A landscape with many peaks, sampled at points; each row gives a point and its height.
From any point a climber steps to the highest of the 5 points nearest to it. It stops when none of these is higher. Distance is the straight distance between rows; heights are no part of it.
Q_538 h=8.41: [-15  -9   6 -14   8  -4  -4   8]
Q_196 h=4.30: [ 29  15 -12  27 -29  21 -10  -3]
Q_802 h=2.89: [ -9 -16   0  -4 -18   3 -13  18]
Q_148 h=6.06: [ -6  17  -6 -11  17  -6  14  -8]
Q_618 h=2.72: [ 11  -5 -18  18   4   7  10  14]
Q_450 h=3.35: [ 12 -12  -5  21  -3  -1  17  19]
Q_370 h=7.93: [ -7  -4 -13   1  -8  -3  -2  16]
Q_857 h=5.49: [-12   5 -20 -12   5  -7  -5   8]
Q_42 h=2.18: [ -7  -9  17  -9  19 -13  14   0]
Q_378 h=6.51: [-16  11  -9 -27   5  -3 -13   5]
Q_63 h=5.71: [ -3  17 -17  -9  12  -3   3   0]
Q_12 h=4.55: [-12   3   5 -21   8 -10  -4  -4]
Q_490 h=4.17: [ -9  10  13 -18  16 -10  12  -6]
Q_377 h=3.28: [-11 -12  16 -14  14 -14   1   1]
Q_242 h=4.19: [  4  11 -15   0  16  -3  11   4]
Q_324 h=3.38: [  7  -7 -15  10 -24  14  -1  16]
Q_246 h=4.00: [-12  -5  27 -14  17 -12   5 -15]
Q_751 h=6.96: [-19  -9  41  -1  -1   3   6 -39]
Q_933 h=4.74: [ 28   8  -5  28 -28  19   2   1]
Q_465 h=5.69: [-17  -7  41 -15   8 -12 -13 -31]
Q_226 h=6.76: [ 28  -2  14  27 -32  13  14   4]
Q_912 h=6.39: [-19   3  31 -19   3  -9   2 -20]
Q_677 h=3.14: [ 23  13   0  17 -43  20 -15   1]
Q_327 h=2.26: [  8 -20   2   9   4  -1  14  18]
Q_360 h=8.35: [ 18 -19  21  17 -31   7   9  13]
Q_951 h=7.90: [  8  26 -21   5  24  -3   6 -10]
Q_913 h=7.32: [  8 -33  16  10 -19   1  -2  17]
Q_163 h=4.57: [-10 -18  11 -13   8 -12 -12  14]
Q_531 h=2.20: [  4   8   2  -1  25 -13  27   0]
Q_397 h=5.07: [ 31  12 -15  29 -21  23 -11 -15]
Q_437 h=1.84: [-9 -6 -3 -9  1 -5 -1 18]
Q_338 h=4.42: [-15 -10   2 -15  -1  -7 -18  10]
Q_142 h=4.82: [ 12   4 -22  22  18  -1  16  11]
Q_308 h=8.33: [-12  -4   9 -14  13 -12   1   0]
Q_625 h=4.98: [ 27   3  -6  29 -28  17   1   4]
Q_211 h=7.15: [-17  21   4 -27   2  -1  -7 -19]
Q_661 h=4.52: [ 15  -8  -2  20 -16   5  16  12]
Q_771 h=7.50: [ -2  28 -16  -3  18  -2   8 -20]
Q_624 h=5.41: [ -4 -29   5   0  -7  -2  -7  19]
Q_354 h=1.28: [ 14   1 -24  18 -16  15  -8  13]
Q_793 h=5.46: [ 29  -3 -33  27   2  19  -6   1]
Q_931 h=3.51: [ -7   4   3  -9  18 -10  18  -1]
Q_219 h=6.72: [-1 21 -6 -7 18 -3 16 -9]
Q_807 h=7.55: [-22  22  13 -12 -16  11   8 -39]
Q_34 h=7.78: [ 22  13 -27  20  30   2   6  -1]
Q_266 h=6.40: [  5  13 -25   6  14  -3  -2   2]
Q_726 h=3.75: [ -1   4 -23   2  -1   2  -7  14]
Q_637 h=8.16: [ 44  32   5  13 -26  20 -14 -15]
Q_985 h=6.70: [ -2 -37  12   6 -10  -3 -15  16]
Q_390 h=6.86: [ -8 -26  29  -8  16 -26 -30   0]
Q_929 h=0.04: [ -6 -17  -4  -3  11  -8   4  13]
Q_401 h=7.01: [-13  29  -1 -17   5   0   5 -22]
Q_889 h=2.98: [  5  -3 -16  11 -25   6 -13  10]
Q_742 h=4.34: [-19 -16 -10 -17 -14  -1 -23  18]
Q_442 h=5.43: [-13 -13  25 -17  16 -12 -14  -2]
Q_143 h=5.88: [ 14   9 -29  15  16   1   3   4]
Q_18 h=7.03: [  5  21 -16  -2  23  -7  13 -10]
Q_37 h=6.54: [-12  16  14 -11   8  -2  21 -19]
Q_178 h=5.56: [-15   4 -14 -16  -7   0 -18   9]
Q_670 h=8.64: [ 10 -12  -1  19 -30  11   0  12]
Q_681 h=7.79: [-23   0  23 -11 -10   8  12 -37]
Q_26 h=7.39: [-17  12  22 -25  -1   1   3 -26]
Q_872 h=6.59: [-20   1  22 -21   7  -8 -10 -17]
Q_38 h=6.37: [ 18   9 -36  21  20   9  -5  -8]
Q_660 h=6.65: [ 10 -16   7  19 -23  10   1  14]
Q_476 h=8.21: [-16 -25  18 -13  11 -13 -26   8]
Q_25 h=4.40: [  7   6 -25  15  10   2   7  10]
Q_834 h=6.26: [-20 -19  13 -24   2  -9 -24   8]
Q_869 h=5.54: [ -6   5  29 -12  13  -9  18 -21]
Q_133 h=3.58: [ 12  -7 -13  19 -16  10   9  17]

Two climbers start at each pair of points below. Name the first point that both come to, or write none.
Q_25 / Q_327: none
Q_742 / Q_624: none
Q_618 / Q_242: Q_951
Q_211 / Q_246: Q_26
Q_450 / Q_985: Q_670
Q_872 / Q_401: none

For each start below, name the point where the climber stops.
Q_196: Q_637
Q_931: Q_538
Q_933: Q_670
Q_148: Q_951
